Points on a hilly landscape, in no order, each with its height.
A ball rolls from a point to the lowest of its 2 nearest points, and stops where none of them is lower. Distance is the straight distance between rows; heights are no part of it.
j_9 h=38.3: [-10 -44  -5 -18  -4 -14  13 -12  14 -24  13   8  -6 -10 -13  18  30 -23
  20  24  -2 -32 -16  14]
j_516 h=33.4: [ 27 -24 -20 -12   8 -22 -21 -20 -17  -1 -21  28 -13 -34 -34   0 -38  17
  17   9   6   4   4 -15]
j_545 h=47.6: [ 14  -5  -8 -27   4  -6   9 -16  28 -33   7 -22  34  32  14  14   0   7
  -5  35   8 -10   7 -12]
j_796 h=88.6: [ 22  25 -35   5  -6  16  10  10  12 -11  -4  12   7  42  18 -10  22 -25
  11  38  25   3  -9  -6]
j_374 h=50.4: [ -1 -32  10  -9  -3  -3  -8 -25  13 -40  15 -28  33  40  -7  -8 -11  24
  13  12 -18  -6   5  -7]
j_212 h=24.0: [-25  29 -10  38 -34  11   8  30  11   0  -6  -4   9  26  30 -18  38 -16
 -15 -18   7  36 -22  39]
j_859 h=15.4: [ -2 -44  27   6   1  14   0   7 -39 -26   1   1  -5  -1  21  -4   7  20
  39   6  28 -39  22 -32]
j_505 h=22.1: [ 20 -41 -23 -16   1 -10  -5 -14   0  -1   3  35 -22 -32  11   1  -5  -8
  20  39  14 -33  13 -11]
j_918 h=70.4: [ 19  27  -9 -24  20   3  -6   7  10  39  -9 -24   3 -28   6  38 -41  -6
 -29 -30  -9   3   5  -9]
j_14 h=60.1: [-15 -26  10  24  -5  17  -9  -7  -1 -13  38 -20  27  60  -4 -30  17  -6
  29   1 -18  -8  -6  21]
j_107 h=87.2: [ -4   6   3  -4  -3   0   7   2  19  38  13  14 -23 -26  19   9   8 -29
 -28  23 -12 -18   4  24]
j_294 h=31.0: [-23   5 -15  43 -20  -7  10   3   4 -13  12   4   7  33 -14 -41  46 -18
  24 -17 -17  22 -41  30]
j_803 h=24.7: [ -7 -24  21  16   1  23  -3   4 -26 -17  12  -8   5  23  20 -17   8  12
  30   5  20 -22  21 -20]
j_864 h=20.4: [-33  27  22  32  -8   0  -1  15 -10   2   8  12  -5  -4  -5 -34  19  17
  -4 -35 -12  35 -11  11]
j_773 h=53.6: [-19   2  -6  17 -16   1  24  18  22   6  -1   1   0   8  -4   7  44 -38
 -12   4   0  -1 -27  38]
j_500 h=83.6: [ 35  16 -20   3  11  -2 -21  -4 -28  28 -37  10  -9 -26 -28   4 -38  16
   4 -14  14  13   3 -23]
j_82 h=61.0: [-22  40  -9  17 -23 -21   1  10  24   6   4  30 -10 -15   5 -23  27  -2
 -16 -16 -13  44 -23  41]
j_304 h=53.4: [  0 -35   5  -1   0  13 -13 -17  14 -31  27 -29  42  58  10 -10  -9  12
  18  19  -4 -11  12   0]
j_594 h=30.7: [-28  43  10  17  -7   1   1  21   0  27  -9  12 -11 -30  11  -3  -6  18
 -31 -53 -12  40   1  10]
j_542 h=44.5: [ -7  15   4   9   8 -13  -8  -2 -15  17  -6  22 -23 -39 -42 -21 -12  18
  -2 -26 -15  24  -7   6]
j_700 h=85.2: [ 35  23 -37  -4   8 -12 -18  -9 -10  35 -22  21 -22 -29 -16  -6 -43   2
 -12  11   9  15   7 -15]
j_982 h=50.6: [-27  37   4  11 -15  -7   4  17  20  22   4  19  -8 -25  21  -2  12  -2
 -35 -29 -13  31  -9  37]
j_315 h=53.8: [ -3 -11   6 -30  19   1  -7  -8  12 -14  -4 -45  24   0   5  39 -22  11
 -24 -15   0 -10  14 -23]
j_832 h=45.1: [-10 -12  -6   5  -8   3  19   3  14  -8   3   3  -1   6 -14  11  39 -26
  14  14   0 -20 -22  19]
j_228 h=62.9: [-17 -49  17  15  -9   4  -7 -18   2 -33  32 -23  26  46 -11 -18  17  -2
  37   2 -22 -17  -6  14]
j_229 h=63.6: [ 23  19 -12  18   3  27   5  28  -9  28 -15  36 -34  -2  40  -3  17 -29
  -4  17  24 -14  10   5]
j_755 h=36.9: [ 11 -21   0 -33  -7 -25 -20 -13   0  -3 -26 -31  25 -21 -27  46 -35  16
  -1 -28 -15  -7  -6 -12]
j_32 h=35.3: [ 22 -47 -10 -18   1 -19 -17 -20 -21   2 -18  28 -21 -53 -12   0 -45  11
  11  15  11 -15  13 -17]
j_132 h=16.5: [  5 -22  19 -18  11  15   0  -2 -15  -5 -10   2 -10 -10  15  18 -11  17
   1   2  16 -21  26 -28]
j_870 h=26.8: [ 19 -38 -15 -26  -5 -16   2 -11   5   2  10  21 -14 -30  20  11  -9 -24
   5  54  10 -36  12  -1]
j_955 h=37.5: [-31   0  32  27  -8  12  -1   1  -7  -6  25 -15   8  21  -7 -24  26   7
  13 -17 -13   8  -5   9]
j_843 h=44.8: [  5  18  -1 -20  24   3  -4  -1  12   4  -5 -53  28   2  -1  43 -26   8
 -21 -36  -7   5   3 -22]
j_15 h=32.7: [  3 -38  -1 -22  -2 -13   4  -9  15  -1  10  11  -9 -26   7  24  12 -34
   0  42   2 -44  -1  17]
j_617 h=75.5: [  7  13  -8  26 -13  15  10  35   0  44 -17  31 -37 -15  46   2  16 -39
 -24  15  11  -8   2  31]
j_628 h=7.9: [  4 -39  30 -10  11  14  -1   6 -35 -11 -16  10 -14 -15  20   5 -11  24
  17  -3  24 -31  30 -29]
j_995 h=82.1: [ -6  13   3  26 -16   3   7  17   7  51   0  23 -33 -33  40   2  12 -36
 -34  12  -9 -11   1  34]
j_327 h=24.5: [ -9 -29  26  -7  -4  -8 -13 -13 -30 -20  -4 -30  14   8 -28   1 -28  33
  18 -22  -7   0   6 -22]
j_833 h=87.1: [ 31  25 -35 -27   6 -23 -10 -13   6  21  -8  11  -5 -16 -21   5 -41  -5
 -17  20  -8  17  -5  -6]
j_827 h=31.4: [  5 -21  12 -18  -3 -11 -16 -10 -22  -8 -23 -36  24 -14 -25  33 -33  25
   6 -35 -12  -1  -1 -24]
j_326 h=21.5: [-14   9 -33  41 -26  -4  23  17  18 -11   2   0  11  35  -3 -29  36 -34
   7 -11   1  30 -47  38]
j_303 h=45.4: [-15  -5  21   4  -1  11  -2 -17   4 -17  16 -21  17  28 -13 -12   7  21
  11   0 -18   3   2  -5]
j_57 h=30.8: [ 21  -3 -14 -13  12 -12  -9 -15  -6 -13 -13  13  -5  -3 -33  -6 -21  24
  14   6   2  17  -3 -20]
j_91 h=18.1: [  6 -44 -11 -16   2 -11  -5 -15  -8 -24  -1  34 -20 -29  -2   0   3   4
  34  20  14 -31   4 -14]
j_959 h=44.9: [-24   6  22  -5   5   3  11  -1  31 -12  18 -34  16  14   1  26  32  -9
 -29   2 -15 -14  -5  20]
j_706 h=42.0: [ -9  16   6  21   8 -15  -5  -8 -13  -6   0  25 -24 -17 -39 -35  12  16
  12 -24 -10  32 -13   1]
j_664 h=57.8: [ 17  25  -9 -19  18   7   3   2   6  44  -6  -1 -14 -31  23  24 -37  -7
 -37  -2  -6  -6  18 -10]
j_595 h=61.2: [ 21  10 -21 -32   8 -17  13  -4  15   6  15   5  13   1  18  19   3 -45
 -14  60  14 -28  -1  18]
j_197 h=14.4: [ -1 -31   9 -14   4  -7  -2 -12 -13 -26   1  22 -13 -18 -16   2   3  10
  26  11   3 -16   4 -15]
j_745 h=24.4: [ 11  24  -5  12   9  12  -9  -2 -16  -4  -5  -7   3  21 -19 -22 -19  25
   8 -10   4  29   3 -25]
j_223 h=39.0: [ 25  -1  -9 -35   9   0   4  -6  16 -13  -8 -10  19  10  20  17 -20  11
  -9  27  21  -8  20 -25]
j_398 h=57.0: [ 10  -2 -17 -35   3 -27  14  -8  30  -9  11   0  15  10   3  25  15 -31
  -7  53   0 -23  -8  21]
j_43 h=48.5: [ -4  22  18  16  11   3  -5  10 -33  31 -17  18 -29 -33 -19 -12 -15  20
  -8 -43  -6  14   8  -6]
j_332 h=70.3: [ 10  23 -19 -10  -3  -1  24  19  18  11   2   6   2  16  18  16  18 -50
 -17  42  21 -15 -11  22]
j_954 h=78.1: [ 11  23  -7 -11   7  -1 -13   2  -5  39 -17 -20   6 -24 -20  36 -33   4
 -10 -46 -15  12  -7 -14]
j_574 h=45.3: [-34  25  19  31 -20  15  10  25  12   5   4  -9   3  15  27  -1  42  -7
 -21 -31  -2  18 -10  32]
j_117 h=30.9: [-22  -9  27 -19  14   9   6  -3  18 -10  12 -26  10  -8   9  31  20   3
 -22  -1  -4 -27  15   6]
j_642 h=7.5: [-22  34  15  15  -1   4  -3   5  -4   6  -1  -1  -1  -5 -12 -17  -2  21
 -13 -41 -18  36  -6  -1]
j_338 h=4.5: [-18  20 -31  36 -33  -2  20  35  14  -4 -11   3   8  26  20 -17  39 -31
  -8 -14  14  42 -41  46]
j_12 h=61.3: [-14  33  -8   8 -19  -9  18  13  32   3   4  10   5  11   4   1  34 -29
 -21   7 -10  16 -26  37]
j_348 h=48.7: [ 16  13   1   8   7  29   7  16 -10   9 -11  23 -19  10  31  -4  16  -3
   3  16  27 -11  20 -17]
j_307 h=39.4: [-18   6  -9  30  10 -21   0 -15 -16 -23   9  31 -20 -12 -37 -45  33   4
  37 -16 -14  12 -23   4]
j_305 h=56.4: [-28  13  19  19  -8  18  13  15  21  -3  13 -30  19  23   9   9  41 -16
 -24 -10  -7  -2  -7  29]
j_739 h=79.2: [ 12  21 -32   2  -8   9  19  22  12   5  -6  16  -2  21  16   1  26 -44
  -2  30  24  -1 -13  13]
j_433 h=29.3: [-11 -35  36   4  -4  -2 -14  -6 -36 -21  14 -29  14  25 -11 -21 -28  30
  29 -10  -1  -7  21 -21]
j_252 h=19.2: [ -5 -40  14 -19  -3 -12  -7 -12 -16 -38  -9  -3   7  -7 -15   4 -19  27
  21  -1  -2 -10   5 -21]
j_575 h=46.2: [ 15  -1  -7 -11   7  -1  -4 -12   3  41  -2  10 -24 -38   7   9 -32  -5
 -26  15  -8  -8  16  -8]
j_420 h=65.7: [-16  37  -8  19 -18 -12  11   7  23  -4   7  18  -2   7  -3 -18  35  -3
  -7  -7 -15  30 -26  33]
j_606 h=37.4: [ 27   9 -22  -5   9  15   0   4  -1  -3  -8  29 -14   3  16  -4   2   2
  14  28  30 -10  15 -21]
j_5 h=53.5: [  3  11  27  14  15  22   1  14 -37  29 -20  19 -36 -25  -1  -4 -11  20
  -2 -28   2  -1  21 -20]
j_75 h=30.1: [ 30   0 -16 -20  13  10   0  -3  -1  -9 -14  12   2   5  16   0 -15  15
   7  25  35  -5  24 -35]
j_392 h=88.9: [ 27  13 -27 -36   7 -20   1 -14  16   7  -4  11  -2  -9  -8   2 -29  -3
 -10  39  -1  11   2  -7]
j_84 h=17.1: [ -9 -16  23 -19  11   8   6  -6   7  -2   2  -6  -3  -9  10  29  10   9
 -10   7   4 -26  16 -10]
j_778 h=29.4: [-36  14  37  43 -16   2   1   9 -15  -3  21  -3  -4   9  -8 -36  31   8
   9 -35 -20  22 -13  17]
j_424 h=52.3: [  9   0  -4 -28   6 -12  16 -14  35 -28  10 -20  23  29   4  19  17 -10
  -6  35  -3 -13  -6   8]
j_268 h=27.8: [ 10  29  -7  -2   9  13  -9  -3   4   8  -4 -50  33  25  -6  16 -33  12
  -8 -41 -13  26  -2 -23]
j_241 h=81.5: [ 12  22  -6  -8   9   0 -12   1 -19  26 -25  -6  -1 -19 -29  14 -28  17
  -7 -32  -4  18   1 -18]
j_340 h=56.3: [ -9 -27  15  10   2  22 -19  -4  -4 -18  34 -24  33  61   7 -22  -7   8
  23   6   0  -8  19   1]
j_397 h=12.9: [  5  16   3  -6   6  13   1  -4   1  -3  -4 -31  18  23  -9   1 -23  21
  -6 -19  -6  17   7 -24]
j_610 h=45.2: [  5 -23   5 -44  11 -17  -8 -13  16 -15 -12 -33  25 -21  -3  49 -37  11
 -26 -13  -4 -13  10 -12]
j_830 h=36.6: [-16   2   0  38  -3 -15   7  -6  -7 -22  15  16  -9   9 -28 -45  41  -3
  33 -23 -21  14 -32  19]
j_836 h=39.9: [ 25 -25  -7 -11   4  -5  -8 -18 -14  32  -9  17 -30 -47   7   3 -41   3
 -12  21  -1 -15  18 -16]
j_819 h=33.0: [ -2  22   7  19   5  21  -3   8 -16  -2   0   8 -12  14   2 -26   5  13
   3  -9   7  19   7 -18]
j_257 h=33.2: [ -9 -18  31  18   4  16 -16   4 -39 -12  21 -19   2  34   0 -36 -22  26
  34  -7  12  -7  20 -22]

For each start below, name the point where the ball stops.
j_14 | j_642
j_9 | j_197
j_617 | j_75
j_706 | j_338
j_954 | j_397
j_107 | j_397
j_595 | j_75
j_228 | j_642
j_305 | j_628
j_610 | j_197

Call two points neighbours if one is among the 2 nearest of the other. Go from one point of each pair to the other, from neighbour to neighbour, staying as low as possible. Name the highest point that can't be avoided.
j_397, j_75 | j_107
j_397, j_642 | j_819
j_338, j_397 | j_5
j_397, j_628 | j_315
j_628, j_197 | j_257
